Each row is a point on a tangle of strands that fork, close into loops and nearly touch. The rows are in no order.
Points whose rows are less than 9.06 apart are linked; no others are.
z352: 2.019 3.676 -2.694 0.115 0.806 -0.125 -2.444 -0.386 3.426 0.438 -0.349
 -1.133 0.523 -3.972 -0.267 -3.834 -1.574 1.696 -1.801 -0.728 2.948
 3.923 -1.881 -4.436 0.275 -0.574 -0.334 3.506 -0.543 -1.316 4.534 1.088
 -3.850 2.818
z942: -1.149 -1.478 -5.435 2.649 0.395 -0.888 -1.539 -0.235 0.353 2.376 -2.479
 1.178 3.053 1.970 -1.296 -2.588 -1.021 -0.944 1.078 2.495 0.703 0.744
 -0.062 -0.655 2.896 -1.319 -0.847 1.832 0.622 -0.846 -0.815 -0.121
 0.230 -4.700
z336: 0.361 -1.624 -3.056 2.506 -0.108 -2.910 -0.145 0.677 1.279 1.904 -2.898
 0.992 3.425 0.723 0.607 -3.643 -1.860 -2.584 2.128 1.988 0.798 -0.370
 0.541 0.586 3.445 -0.329 -1.155 1.429 -0.578 -0.641 -1.858 0.317 0.684
 -2.355
z102: -2.307 -0.649 -0.418 -2.111 0.919 0.794 4.553 -1.628 0.633 0.545 1.650
 -1.110 -4.229 3.793 0.150 -0.035 6.509 2.744 -2.037 0.972 -0.603 -1.039
 -0.610 -1.534 -3.046 1.449 -0.960 -0.370 -0.830 1.926 0.673 1.081
 -1.205 2.461
z333: 3.626 -1.347 4.082 0.447 -0.181 -1.886 2.400 -1.810 2.000 -1.274 -1.647
 -0.896 -2.011 0.734 5.291 -2.478 3.049 -1.577 -2.362 0.462 0.232 -0.241
 -3.699 3.094 1.564 -0.208 1.795 -4.175 -1.668 2.315 0.319 -1.469 2.960
 1.624
z549: -0.658 -2.204 -2.846 1.553 0.940 1.732 -1.335 -1.346 -2.594 1.839 -1.794
 2.132 0.040 4.036 -0.754 -1.227 3.912 0.513 -1.440 1.847 -1.288 1.038
 -0.204 0.734 2.553 -0.978 0.285 -0.670 0.528 1.353 -0.522 -1.982 3.949
 -4.148
z760: 1.763 3.598 4.906 -4.926 0.311 4.060 -1.736 -0.080 1.039 0.691 3.229
 0.500 -4.420 2.548 -1.826 0.225 0.636 0.570 2.573 -3.567 -2.280 0.407
 -0.421 0.588 -0.092 1.702 -0.036 1.884 -0.166 -1.650 1.642 0.716 -0.562
 4.057
z82: 2.298 0.080 6.469 -2.438 -0.859 1.415 -0.162 0.740 -2.601 -0.527 1.636
 1.437 -4.362 2.657 0.518 3.649 1.165 -1.518 1.477 -2.217 -2.268 -1.456
 0.856 4.553 1.282 1.603 2.142 -3.020 0.263 0.592 -2.676 -1.004 3.710
 0.242
z518: 3.425 2.975 -2.275 1.074 1.391 1.590 -3.101 -1.318 0.759 -0.976 0.599
 -0.863 -0.971 -4.131 0.197 -2.355 0.351 0.842 -2.427 -0.591 2.778 3.098
 -2.672 -2.965 1.138 -0.933 0.287 1.028 -0.497 1.957 5.887 -0.546 -1.977
 1.864
z412: -0.215 3.261 -2.396 -0.148 1.616 3.757 -6.091 0.275 1.744 3.645 1.828
 0.518 -0.572 1.363 -5.011 -0.424 -2.085 2.884 0.640 -1.378 0.233 4.681
 -1.268 -3.510 1.412 -1.789 0.395 4.338 2.640 -2.669 2.721 -0.205 -2.005
 -2.039
z170: -2.244 -0.960 -0.657 -1.226 0.115 -3.603 3.762 2.921 -0.084 0.636 -1.180
 -1.230 1.008 -0.277 -0.334 -1.255 -1.258 -1.988 1.316 1.142 0.295
 -1.856 2.170 -1.413 -1.193 1.987 -2.901 1.257 -1.289 -1.421 -4.011
 1.221 -2.611 1.684
z625: 2.594 1.951 3.436 -1.992 0.882 2.168 -3.413 0.087 4.140 3.491 1.109
 1.047 -0.864 2.211 -1.367 -3.959 -0.936 1.150 3.179 -3.579 -0.924 3.049
 -1.663 0.416 2.424 0.466 -0.699 2.491 -0.240 -2.285 1.090 -0.487 0.145
 3.116
z740: 0.277 -0.829 -4.253 2.295 1.103 1.368 -2.074 -0.652 -1.783 1.249 -0.985
 1.438 0.514 0.898 -1.762 -0.797 0.877 0.008 -1.079 1.278 -0.011 1.711
 -0.818 -1.565 2.359 -1.224 0.204 0.701 0.922 1.083 0.692 -1.203 1.704
 -3.710
z326: 1.450 3.168 1.896 -0.848 1.687 3.188 -5.210 1.268 5.451 4.930 1.639
 1.554 0.535 2.061 -2.626 -2.859 -2.076 2.658 3.938 -4.203 -0.285 4.777
 -1.238 -0.649 2.455 -0.387 -0.991 4.291 0.246 -3.120 1.454 -0.220 0.271
 2.350
z472: -1.531 -0.149 2.510 -1.965 -2.417 -5.354 2.209 4.385 -0.957 0.708 -1.530
 -0.732 4.282 -1.313 0.583 -0.029 -6.549 -3.512 5.094 -0.237 -0.036
 -3.331 5.010 2.041 -0.761 1.991 -3.861 0.622 -1.918 -2.854 -6.577 0.174
 -3.967 0.199
z54: 1.159 -2.394 0.090 0.636 -0.637 -4.984 1.625 0.799 2.287 2.519 -3.101
 0.509 3.062 0.245 2.170 -5.276 -2.591 -3.179 2.659 1.130 0.620 -0.938
 0.881 2.332 3.339 0.296 -1.753 0.700 -2.283 -1.259 -3.372 0.000 -0.319
 -0.228
z366: 2.005 -3.794 3.188 -0.403 -0.487 -2.799 5.653 -3.611 3.186 -0.768 -1.856
 -1.044 -0.542 2.095 5.581 -3.651 5.031 0.467 -2.438 1.249 -0.698 -0.888
 -3.398 4.210 -0.339 0.148 2.165 -4.585 -2.527 2.186 -0.538 -0.836 1.964
 2.221
z317: 3.024 3.029 4.414 0.173 -1.271 4.320 0.307 -4.802 0.897 -2.916 0.551
 -0.935 -2.697 1.064 4.831 -1.377 4.819 0.845 -2.899 0.521 0.563 0.087
 -5.242 2.317 0.163 -1.589 2.555 -3.119 -0.871 4.376 7.344 -1.657 1.666
 2.152
z784: 0.910 -1.923 -0.954 1.954 0.369 1.436 3.143 -6.303 1.818 -0.561 -0.873
 -0.712 -0.191 1.436 3.664 -2.864 8.079 3.959 -4.706 1.950 0.242 1.244
 -3.895 0.889 -2.107 -2.789 2.637 -3.761 -1.721 4.574 4.868 -1.993 1.060
 1.247
z379: -3.379 -1.355 1.550 -0.393 -0.957 -1.911 -2.224 1.639 -3.737 0.622 1.560
 1.755 2.876 -0.032 -2.898 2.422 -4.056 -2.792 4.253 -1.276 -1.677
 -3.345 4.806 5.272 0.670 -0.444 0.762 -1.364 2.075 -1.376 -5.325 0.146
 3.502 -2.489
z963: -2.060 0.324 0.324 0.634 -2.953 -5.017 0.769 4.041 -0.495 -2.054 -1.276
 -1.087 5.718 -2.048 -0.025 3.465 -7.048 -3.973 4.877 0.644 0.583 -4.266
 4.749 1.138 -1.801 0.965 -2.389 1.351 -0.291 -3.944 -4.724 2.188 -2.701
 -0.742
z639: -3.055 0.567 -3.904 0.814 1.433 0.341 0.906 2.025 -3.885 -3.982 2.791
 -0.164 -0.830 -5.128 -2.290 5.980 -0.452 0.612 -1.710 -0.396 0.556
 -0.903 2.149 -4.255 -2.752 0.587 0.809 0.248 1.697 1.460 0.879 1.865
 -1.302 -0.700
z540: 0.753 -2.207 4.355 -3.921 -0.877 -3.548 4.257 2.074 -1.309 0.361 -0.161
 -0.814 -2.408 1.964 1.710 -0.225 -0.419 -1.790 1.394 -0.390 -1.013
 -2.604 1.908 2.571 -0.030 3.296 -1.715 -2.574 -2.417 0.462 -5.616
 -1.018 -0.578 2.042
z408: 1.971 0.994 -0.493 -0.756 0.896 0.405 -0.237 -3.315 3.856 0.804 -0.346
 -0.762 -1.392 -0.154 0.458 -6.033 2.116 0.844 -2.336 0.042 0.174 2.566
 -3.875 -0.734 0.118 -1.657 0.821 0.424 -1.692 -0.202 3.626 -0.018
 -0.794 3.000
z318: -3.943 -0.259 -2.998 1.767 -0.297 -0.730 0.150 1.791 -3.858 -5.365 2.341
 -0.341 1.396 -6.480 -2.252 7.530 -3.597 -0.461 -0.558 -0.779 0.595
 -2.892 3.173 -2.697 -3.025 0.548 1.781 -0.463 2.751 -0.153 -0.599 2.693
 0.519 -1.844
z11: -3.808 0.257 -2.379 2.648 -3.060 -1.421 -3.659 0.781 -1.054 -3.795 1.513
 -0.232 5.035 -4.156 -3.467 5.752 -7.390 -1.287 3.144 -1.764 -0.046
 -3.427 3.496 -0.485 -2.863 -0.026 0.784 0.926 3.887 -4.135 -0.777 3.487
 0.574 -1.986
z53: -2.849 0.226 1.255 -2.855 -1.483 -3.245 1.530 3.145 1.927 3.254 -3.211
 -1.359 3.910 -0.077 -1.024 -3.792 -5.552 -0.389 3.974 0.009 -0.797
 -0.837 3.659 -1.070 -1.683 1.894 -5.381 4.141 -1.220 -4.736 -4.702
 1.022 -5.631 1.428
z929: 1.824 0.850 2.717 -0.907 0.628 1.832 1.601 0.109 -1.751 -1.635 1.514
 0.327 -4.353 1.335 1.687 2.736 4.162 -0.502 -1.621 -0.032 -0.836 -1.012
 -0.514 0.622 -0.095 1.269 0.928 -1.871 -0.302 2.744 0.894 -0.312 2.555
 1.156
z284: 1.183 -0.335 2.849 1.096 -0.486 -1.734 -2.433 2.700 -1.596 1.024 0.680
 2.342 1.184 0.085 -1.000 2.209 -3.191 -3.726 4.414 -1.767 -1.085 -0.725
 2.653 4.208 3.541 -0.024 1.216 -0.932 0.888 -0.707 -4.036 -0.610 3.438
 -1.620
z157: -3.498 -1.727 1.021 -1.449 0.137 -2.187 1.144 2.602 -3.920 -0.616 0.852
 0.833 1.111 -0.189 -2.245 3.329 -1.854 -2.577 1.667 0.023 -1.477 -3.757
 4.510 3.159 -0.729 0.675 0.224 -2.002 1.039 -0.245 -5.325 0.352 2.810
 -1.256
z328: -2.596 -2.140 -1.137 -1.529 1.192 -0.856 2.700 1.393 -1.969 0.960 0.015
 0.398 -1.130 3.246 -1.428 0.490 2.813 -0.198 -0.189 1.144 -1.329 -1.712
 1.702 0.628 -0.649 1.251 -1.412 -0.712 0.031 0.618 -3.300 0.165 1.169
 -0.421
z160: 1.842 2.029 -2.015 2.083 0.337 -0.096 -1.899 2.427 -1.459 -2.054 0.852
 0.691 0.451 -4.185 -1.145 2.885 -2.060 -1.660 0.217 -0.763 1.190 0.761
 0.742 -2.389 1.541 0.359 1.141 0.908 1.141 0.434 0.997 0.630 0.293
 -1.044
z245: 4.331 0.000 0.897 3.328 1.001 4.304 -1.993 -1.502 -4.258 -2.395 0.262
 1.101 -1.601 -2.790 3.838 2.295 3.648 0.798 -5.285 0.719 2.027 1.603
 -1.738 -0.759 1.569 -2.527 1.262 -3.250 -0.378 6.361 4.952 -3.868 3.030
 -1.055
z153: -0.101 3.062 2.995 -3.678 0.815 2.542 -2.105 1.663 -0.295 0.708 3.364
 0.795 -3.138 0.545 -4.025 1.388 -0.942 -0.091 2.464 -3.554 -1.914 0.221
 1.193 -0.250 -0.930 0.976 0.172 2.117 0.972 -2.238 -0.105 1.313 -0.507
 3.059
z108: -3.022 0.211 -3.097 -0.669 0.687 -0.769 -1.164 0.551 3.535 4.497 -1.707
 -1.012 1.472 1.986 -2.884 -3.958 -3.195 1.824 -0.402 2.115 0.605 2.449
 -0.809 -3.830 0.229 -1.349 -1.798 4.599 1.169 -4.282 -0.749 1.172
 -4.262 -1.949
z116: 2.329 -1.696 5.852 -2.789 -0.631 -2.443 1.845 2.203 -1.905 -0.166 -0.289
 0.243 -3.843 2.045 2.636 2.969 -0.508 -2.405 1.338 -1.043 -0.902 -2.058
 1.612 4.869 1.328 2.063 0.683 -4.106 -1.081 1.130 -5.327 -1.592 2.246
 0.164
z794: 0.632 -2.393 -1.610 1.412 0.769 -0.602 3.001 -4.038 1.924 0.330 -1.045
 -0.672 -0.716 1.084 2.343 -3.711 5.923 1.828 -3.861 1.933 0.038 0.869
 -2.923 0.019 -0.850 -1.214 1.045 -2.298 -1.713 3.010 1.740 -0.769 1.203
 1.217
z708: 3.479 0.329 -0.605 2.560 0.571 4.377 -2.373 -3.706 -1.819 -0.819 -0.216
 0.184 -1.471 -0.348 1.535 -1.994 4.316 1.330 -4.064 0.751 0.859 2.477
 -3.260 -0.787 1.545 -2.473 0.937 -1.618 -0.449 4.348 5.600 -2.992 2.069
 -0.550
z34: 0.153 3.130 -0.181 0.559 1.107 2.699 -5.915 2.006 3.425 4.328 1.777
 1.806 1.929 1.428 -4.371 -0.655 -3.244 2.284 3.851 -3.244 -0.219 4.535
 -0.192 -1.102 2.086 -0.819 -0.374 4.338 2.021 -3.510 0.782 -0.028 0.035
 0.015
z188: -1.778 -1.272 -5.648 3.208 -0.351 -0.401 -0.894 1.549 -2.151 -2.286
 -0.824 1.056 3.814 -2.105 -1.525 4.010 -2.852 -1.179 0.816 1.844 0.629
 -1.881 2.121 -1.622 0.415 -0.596 0.075 0.519 1.709 -0.097 -0.691 1.047
 0.764 -5.234
z937: -1.334 -2.383 0.627 -1.946 0.357 -1.533 6.294 -2.246 2.080 0.645 0.362
 -1.415 -2.784 3.166 2.163 -2.142 6.315 2.148 -1.819 1.034 -0.443 -1.317
 -0.919 -0.152 -2.898 1.701 -0.539 -1.302 -1.930 1.662 -0.701 0.856
 -1.067 3.651
z723: -4.616 -0.064 -5.739 1.128 1.079 -1.029 2.331 2.316 -2.312 -3.359 1.774
 -1.493 0.707 -4.370 -1.708 5.442 -0.424 1.293 -1.589 0.767 1.294 -0.892
 1.929 -6.084 -3.804 0.864 -0.912 1.027 1.467 0.656 0.080 2.079 -4.225
 -1.182
z955: 2.601 -0.064 -4.230 3.006 1.331 3.708 -2.565 -1.046 -4.221 -1.382 0.426
 0.922 -0.127 -4.066 -0.926 2.297 0.254 1.657 -2.578 0.204 2.210 2.838
 -0.642 -3.228 1.842 -1.594 0.271 0.048 1.005 3.774 4.295 -1.938 -0.129
 -3.220
z640: 3.027 1.329 -4.119 2.233 1.328 2.828 -3.158 -1.846 -1.556 -0.786 0.366
 -0.348 -0.717 -4.117 -0.888 -0.718 0.258 1.772 -2.765 -0.134 2.730
 3.394 -2.151 -3.494 1.720 -1.466 0.072 0.897 0.359 2.977 5.869 -1.355
 -1.704 -0.896
z566: -3.139 0.957 -2.291 2.062 -1.310 -0.122 -2.413 0.999 -3.070 -4.071 2.432
 0.363 2.061 -5.529 -3.751 6.130 -5.344 -0.767 0.997 -1.925 0.274 -2.000
 2.804 -1.722 -2.077 0.212 2.187 0.486 3.954 -1.670 -0.248 2.758 1.308
 -1.818
z413: 3.183 0.169 0.081 0.848 0.400 -0.730 1.065 -4.346 3.550 -2.581 -0.782
 -1.180 0.654 -3.637 2.490 -5.136 3.657 0.993 -4.589 1.091 0.426 2.065
 -5.573 1.523 -1.190 -4.453 2.856 -3.495 -2.977 2.465 6.052 -1.754
 -0.740 3.579
z224: 1.160 -2.319 2.546 -0.711 -0.802 2.127 3.175 -2.737 -1.162 0.060 -1.115
 0.284 -1.856 6.106 3.536 -0.315 6.902 1.740 -1.407 1.000 -1.581 -0.890
 -1.437 3.301 0.785 1.702 1.246 -2.462 -0.377 2.463 -0.060 -1.504 4.705
 -0.969
z33: -5.227 -0.002 -3.355 1.940 -3.133 -0.883 -4.674 0.237 0.230 -2.266 1.036
 -0.981 6.251 -1.717 -4.256 4.957 -7.903 -0.518 3.374 -0.861 -0.354
 -2.890 3.241 -0.428 -4.127 -0.642 -0.806 1.777 3.883 -5.748 -0.772
 3.941 -1.561 -2.989
z967: 4.151 2.579 4.295 2.404 0.178 -0.383 -3.428 3.187 -0.782 -1.230 0.727
 1.291 -2.910 -3.527 1.602 4.719 -1.892 -4.010 0.621 -2.420 1.115 1.403
 -0.062 2.225 3.006 -0.382 2.841 -2.134 1.172 0.893 -1.244 -1.090 2.918
 -0.362
z980: 3.980 2.126 3.338 0.801 -0.813 1.095 -0.471 -3.995 2.714 -3.178 -0.464
 -1.364 -1.247 -2.365 4.039 -3.703 3.344 0.066 -3.599 0.213 1.132 1.199
 -6.275 2.526 0.226 -3.670 2.893 -3.805 -1.817 3.581 6.753 -2.167 0.949
 3.189
z698: -3.109 -1.694 -2.140 -0.072 1.332 -0.437 1.253 1.939 -3.194 -0.318 0.436
 0.967 0.185 0.728 -2.331 2.736 0.954 -0.857 -0.092 0.962 -1.055 -2.177
 2.599 0.148 -0.741 0.462 -0.220 -0.741 0.910 0.540 -3.081 0.389 2.091
 -1.903
z45: -4.946 -1.764 -4.608 1.598 0.432 -0.702 -0.422 1.569 -2.855 -1.501 0.079
 0.696 3.426 -0.815 -2.999 4.099 -2.337 -1.189 0.645 1.287 -0.355 -2.883
 2.897 -0.179 -1.566 -0.508 -0.099 0.178 2.513 -0.879 -2.537 1.555 0.725
 -4.396
z286: 4.402 3.447 1.057 2.694 0.483 0.681 -3.918 2.375 -1.363 -1.883 1.575
 1.109 -1.144 -4.953 0.251 3.340 -1.357 -2.157 -0.271 -2.095 1.678 1.798
 -0.389 -0.760 2.607 -0.123 2.063 -0.087 0.877 1.291 2.171 -0.666 1.352
 -0.072
z81: -3.487 -0.471 -3.043 -0.091 1.109 -2.742 4.152 2.355 -0.320 -0.522
 -0.030 -1.570 -0.174 -1.393 -0.482 0.462 0.677 -0.563 -0.754 1.639
 0.785 -1.168 1.351 -4.056 -2.639 1.613 -2.412 1.741 -0.752 -0.282
 -2.057 1.855 -3.502 1.823
z274: 0.225 0.527 -5.285 2.797 -0.195 0.544 -1.753 1.538 -1.656 -2.192 0.152
 0.527 2.191 -3.887 -2.163 3.485 -3.046 -0.138 0.278 0.054 1.448 0.477
 0.890 -3.517 0.578 -0.153 0.128 1.491 1.921 -0.271 1.533 0.979 -0.891
 -3.406
z397: 1.135 -3.066 4.695 -4.873 -2.007 -3.912 4.338 0.854 0.353 1.660 -0.916
 -0.494 -1.633 2.315 1.974 -4.100 -1.462 -0.573 1.898 -0.803 -1.613
 -1.983 1.403 2.738 -0.190 3.832 -2.920 -1.561 -3.344 -0.503 -5.523
 -1.329 -2.795 2.862
z487: 0.116 -2.403 -0.024 0.193 -0.097 2.325 -0.057 -2.260 -2.523 1.467 -1.660
 1.963 -1.152 6.357 0.802 -1.435 5.859 1.165 -1.025 1.394 -2.302 0.725
 -0.588 2.550 2.362 0.074 0.476 -1.529 0.136 1.125 -0.723 -1.896 5.287
 -3.041
z405: -2.644 -0.999 0.544 -1.607 -1.193 -4.889 3.768 3.495 -0.386 1.156 -2.507
 -1.254 3.252 -0.359 0.166 -1.870 -4.226 -2.470 3.276 1.320 0.061 -2.903
 3.668 0.039 -1.155 2.067 -4.327 1.788 -1.888 -2.619 -5.571 0.857 -3.940
 0.810
z385: -0.200 -4.938 1.434 -1.995 -0.630 -2.752 6.439 -2.888 2.413 1.292 -1.480
 -0.788 -0.784 3.885 3.064 -4.554 4.735 1.508 -1.330 1.343 -1.306 -1.438
 -1.201 2.801 -1.155 1.735 -0.353 -2.425 -2.770 0.991 -2.388 -0.060
 0.203 2.434
z468: -0.253 2.673 -1.919 -1.747 1.531 -0.652 -0.532 -1.543 4.958 1.328 -0.690
 -1.693 -1.044 -3.033 -0.171 -5.709 -0.210 2.775 -3.055 0.176 1.635
 3.774 -1.987 -4.244 -1.668 -1.378 -0.223 3.911 -1.834 -2.877 3.796
 1.854 -5.450 4.193
z310: -1.704 2.810 2.085 -2.223 0.369 1.677 -3.564 2.553 0.405 1.814 3.229
 0.974 0.285 -0.408 -5.670 1.632 -3.810 0.163 4.187 -4.272 -1.543 1.213
 2.159 0.008 -1.194 0.655 0.160 2.897 2.150 -3.681 -1.460 1.277 -0.165
 2.078
z772: -1.593 1.497 -0.038 -2.924 0.334 3.838 2.650 -4.777 1.810 0.997 1.647
 -1.438 -5.122 4.813 0.765 -1.565 6.132 3.951 -2.306 1.234 -0.613 0.583
 -3.052 -0.757 -2.688 0.335 0.355 0.374 -0.632 1.174 4.303 1.010 -2.008
 2.124
z653: 3.092 2.975 5.127 0.440 -1.007 5.881 0.201 -3.196 -2.047 -2.916 1.024
 0.396 -3.620 2.113 5.395 2.864 5.750 0.454 -3.358 0.492 0.354 -0.319
 -3.115 2.055 0.238 -0.426 2.436 -3.351 -0.069 4.992 5.403 -2.094 3.578
 0.350
z679: 2.170 1.203 3.985 0.238 -0.004 3.907 1.838 -1.693 -2.142 -2.324 1.299
 0.505 -4.236 2.044 4.660 3.951 6.097 0.793 -3.170 0.655 -0.326 -1.055
 -1.421 1.412 -0.348 0.828 2.007 -3.078 -0.314 4.562 2.845 -1.347 3.843
 0.526
z795: 2.869 0.484 4.195 1.787 0.084 -1.990 -2.247 3.363 -1.647 -0.479 -0.155
 1.908 -2.093 -1.872 1.790 4.727 -2.551 -4.430 1.768 -1.704 0.417 -0.002
 1.459 3.796 3.446 -0.485 2.476 -2.732 1.026 0.492 -3.580 -1.346 3.971
 -1.569
z626: 2.471 1.830 5.850 -5.513 -0.825 4.397 -0.258 -1.585 1.682 1.249 2.205
 -0.022 -4.064 4.934 -0.411 -1.612 0.838 1.373 3.231 -3.141 -2.613
 -0.195 -1.375 2.043 0.328 2.730 -0.292 1.057 -0.369 -1.332 0.895 0.227
 -0.668 3.568
z981: 2.912 -1.317 -2.683 3.692 1.516 4.178 -1.798 -0.767 -5.583 -2.044 0.304
 1.717 0.000 -4.453 1.425 3.877 1.716 1.763 -3.922 0.564 1.789 1.988
 -0.043 -2.513 1.743 -1.954 0.874 -1.639 0.564 5.277 3.743 -2.846 2.002
 -3.433
z172: -4.180 -0.538 -1.838 0.367 -0.918 -3.364 2.371 3.720 -2.010 -3.125
 -0.350 -1.437 3.570 -3.063 -1.344 4.684 -4.197 -2.845 1.848 1.356 0.453
 -4.148 4.105 -1.074 -3.324 1.454 -1.380 0.525 0.625 -2.123 -4.065 2.638
 -2.106 -0.329
z265: 1.082 -3.038 3.235 -2.632 -1.875 -5.555 2.826 1.503 1.383 3.129 -2.325
 0.032 1.376 0.720 2.327 -5.558 -3.642 -2.092 3.042 -0.271 -0.664 -1.649
 2.060 3.151 1.925 2.327 -3.029 -0.277 -3.473 -1.341 -5.514 -1.063
 -2.461 1.795
z806: -0.827 1.529 -5.051 0.505 1.214 2.087 -3.239 -0.158 0.199 1.925 0.704
 -0.286 -0.346 -0.255 -4.104 -0.140 -1.641 2.266 -1.213 0.515 1.173
 3.252 -1.262 -4.490 0.778 -1.430 -0.210 3.172 2.208 -1.348 2.516 0.002
 -3.030 -3.120
z614: 0.691 1.346 -1.911 -1.438 1.435 0.550 -0.226 -4.357 4.685 0.801 -0.171
 -1.490 -1.242 -1.624 0.121 -6.299 2.334 2.851 -4.144 0.883 0.622 3.528
 -4.260 -1.562 -1.947 -3.187 1.176 1.039 -2.287 -0.567 5.546 0.289
 -3.915 3.688
z305: -3.128 0.574 -3.148 0.359 -1.229 -2.222 -0.855 2.023 3.752 3.020 -3.254
 -1.195 4.354 1.003 -1.902 -2.610 -5.377 0.427 2.226 1.946 0.848 0.495
 1.255 -3.288 -0.750 -0.311 -3.317 5.198 0.684 -5.492 -1.450 2.170
 -5.030 -1.805
z627: 2.143 -0.597 -0.511 2.398 0.036 4.455 -0.283 -5.638 -0.778 -0.607 -0.790
 -0.264 -1.122 1.817 2.630 -2.483 6.519 3.149 -4.771 1.401 0.521 1.987
 -4.150 0.406 -0.148 -2.890 1.909 -2.797 -0.994 4.746 5.929 -3.122 2.400
 -0.256
z345: 3.444 -2.148 4.882 0.485 0.067 -1.635 2.329 -0.191 -0.227 -0.588 -2.066
 0.049 -2.777 2.440 6.357 1.142 3.270 -1.472 -1.804 1.084 -0.067 -0.940
 -1.871 4.072 1.969 0.561 1.652 -4.691 -0.922 3.338 -2.013 -2.255 4.977
 -0.458
z350: -1.868 2.754 1.362 -0.456 0.525 2.054 -5.225 2.891 2.342 3.427 3.062
 1.977 2.683 0.494 -5.664 1.445 -5.147 1.753 5.637 -4.467 -1.034 2.867
 1.669 0.168 -0.109 -0.091 -0.413 3.783 2.135 -4.447 -1.162 0.827 0.415
 1.117
z902: -3.168 -0.851 -1.241 -0.677 -1.515 -3.621 0.888 1.827 3.635 4.184 -4.483
 -1.208 4.863 1.096 -0.526 -5.038 -5.348 -0.208 3.422 1.957 0.393 -0.576
 2.385 -1.026 -0.510 0.055 -4.555 4.702 -0.955 -5.120 -3.438 1.913
 -5.165 -0.833
z171: -4.925 -0.941 -4.808 1.159 -0.043 -2.826 3.154 3.239 -1.027 -2.537
 -0.486 -1.760 3.027 -2.556 -1.069 3.917 -1.975 -1.054 0.291 2.062 0.861
 -2.725 2.594 -4.588 -3.782 1.192 -2.363 1.682 0.599 -1.510 -2.497 2.496
 -4.026 -0.777
z133: -1.482 -0.152 -5.124 0.877 1.236 -0.069 -1.402 -1.930 2.786 4.043 -1.011
 -1.084 0.195 1.077 -2.728 -4.189 -1.272 2.737 -2.584 2.672 1.268 3.504
 -2.653 -4.088 1.116 -2.339 -0.168 3.025 0.701 -2.157 1.691 -0.289
 -3.488 -2.959
z656: 1.163 -3.290 3.328 -0.195 -0.049 -0.621 4.672 -1.040 -0.963 -0.172
 -1.229 0.202 -1.926 4.468 5.830 2.118 6.958 1.559 -2.087 1.790 -0.848
 -2.072 0.100 3.515 0.137 1.745 1.249 -3.902 -0.579 3.675 -1.724 -2.310
 5.468 -0.623
z130: -6.076 -1.230 -4.018 0.772 -2.098 -2.038 -1.557 1.603 -0.463 -1.831
 -0.621 -1.618 6.826 -0.187 -2.819 4.063 -6.485 -2.045 3.075 1.587
 -0.373 -4.452 3.711 0.179 -4.439 -0.303 -2.650 1.788 1.914 -5.192
 -2.689 3.668 -3.342 -3.373
z736: 1.919 -1.406 -1.803 1.320 0.889 -1.065 1.065 -2.905 2.452 0.541 -1.491
 -0.301 0.057 -0.422 1.503 -5.438 2.875 0.045 -2.850 1.244 0.281 1.716
 -3.308 -0.021 1.011 -1.273 0.867 -1.378 -1.818 1.187 1.625 -0.571 1.152
 1.187
z126: 0.938 1.419 5.036 -2.388 -0.024 2.120 0.908 0.878 -3.424 -2.301 2.823
 0.830 -5.384 1.020 -0.202 5.205 2.272 -1.000 -0.563 -1.532 -1.726
 -2.061 1.344 2.385 -0.694 1.368 2.169 -2.236 0.347 1.224 -0.848 0.317
 3.267 1.468
z684: 3.819 0.463 5.469 -3.122 -0.549 2.499 -1.084 -2.437 4.086 1.784 0.415
 0.233 -2.058 3.844 1.250 -4.993 0.836 0.464 2.558 -3.053 -1.928 1.229
 -3.442 2.690 1.929 1.269 0.325 0.279 -0.975 -1.170 1.248 -0.704 0.519
 3.301

A fork is a point with three links, a tip a point with one. Leave the first point through the second and follow the links. Name the first fork or tip that comes.
z350; z310 -> z34
z160; z274 -> z698
z540; z116 -> z413
z11; z566 -> z171
z34; z412 -> z405

How many points has the smallest loop of links through each point below? Write none if it is on no loop.
z379 -> 11
z955 -> 14
z34 -> 9
z405 -> 7
z305 -> none
z126 -> none

A piece is two or more points that can be reached from each other along the links. Count, over all rows, the pieces, the separate loops (a circle has one, a figure eight two, a Y none), the forks (points with three links) and the tips (points with one).
pieces -> 4
loops -> 4
forks -> 4
tips -> 4

Name the points in between on the shortest way along the links from the first point to the second, in order.
z736; z981 -> z794, z784, z627, z708, z245
z981; z352 -> z955, z640, z518
z760; z53 -> z153, z310, z350, z34, z412, z806, z133, z108, z305, z902
z318; z170 -> z639, z723, z171, z81
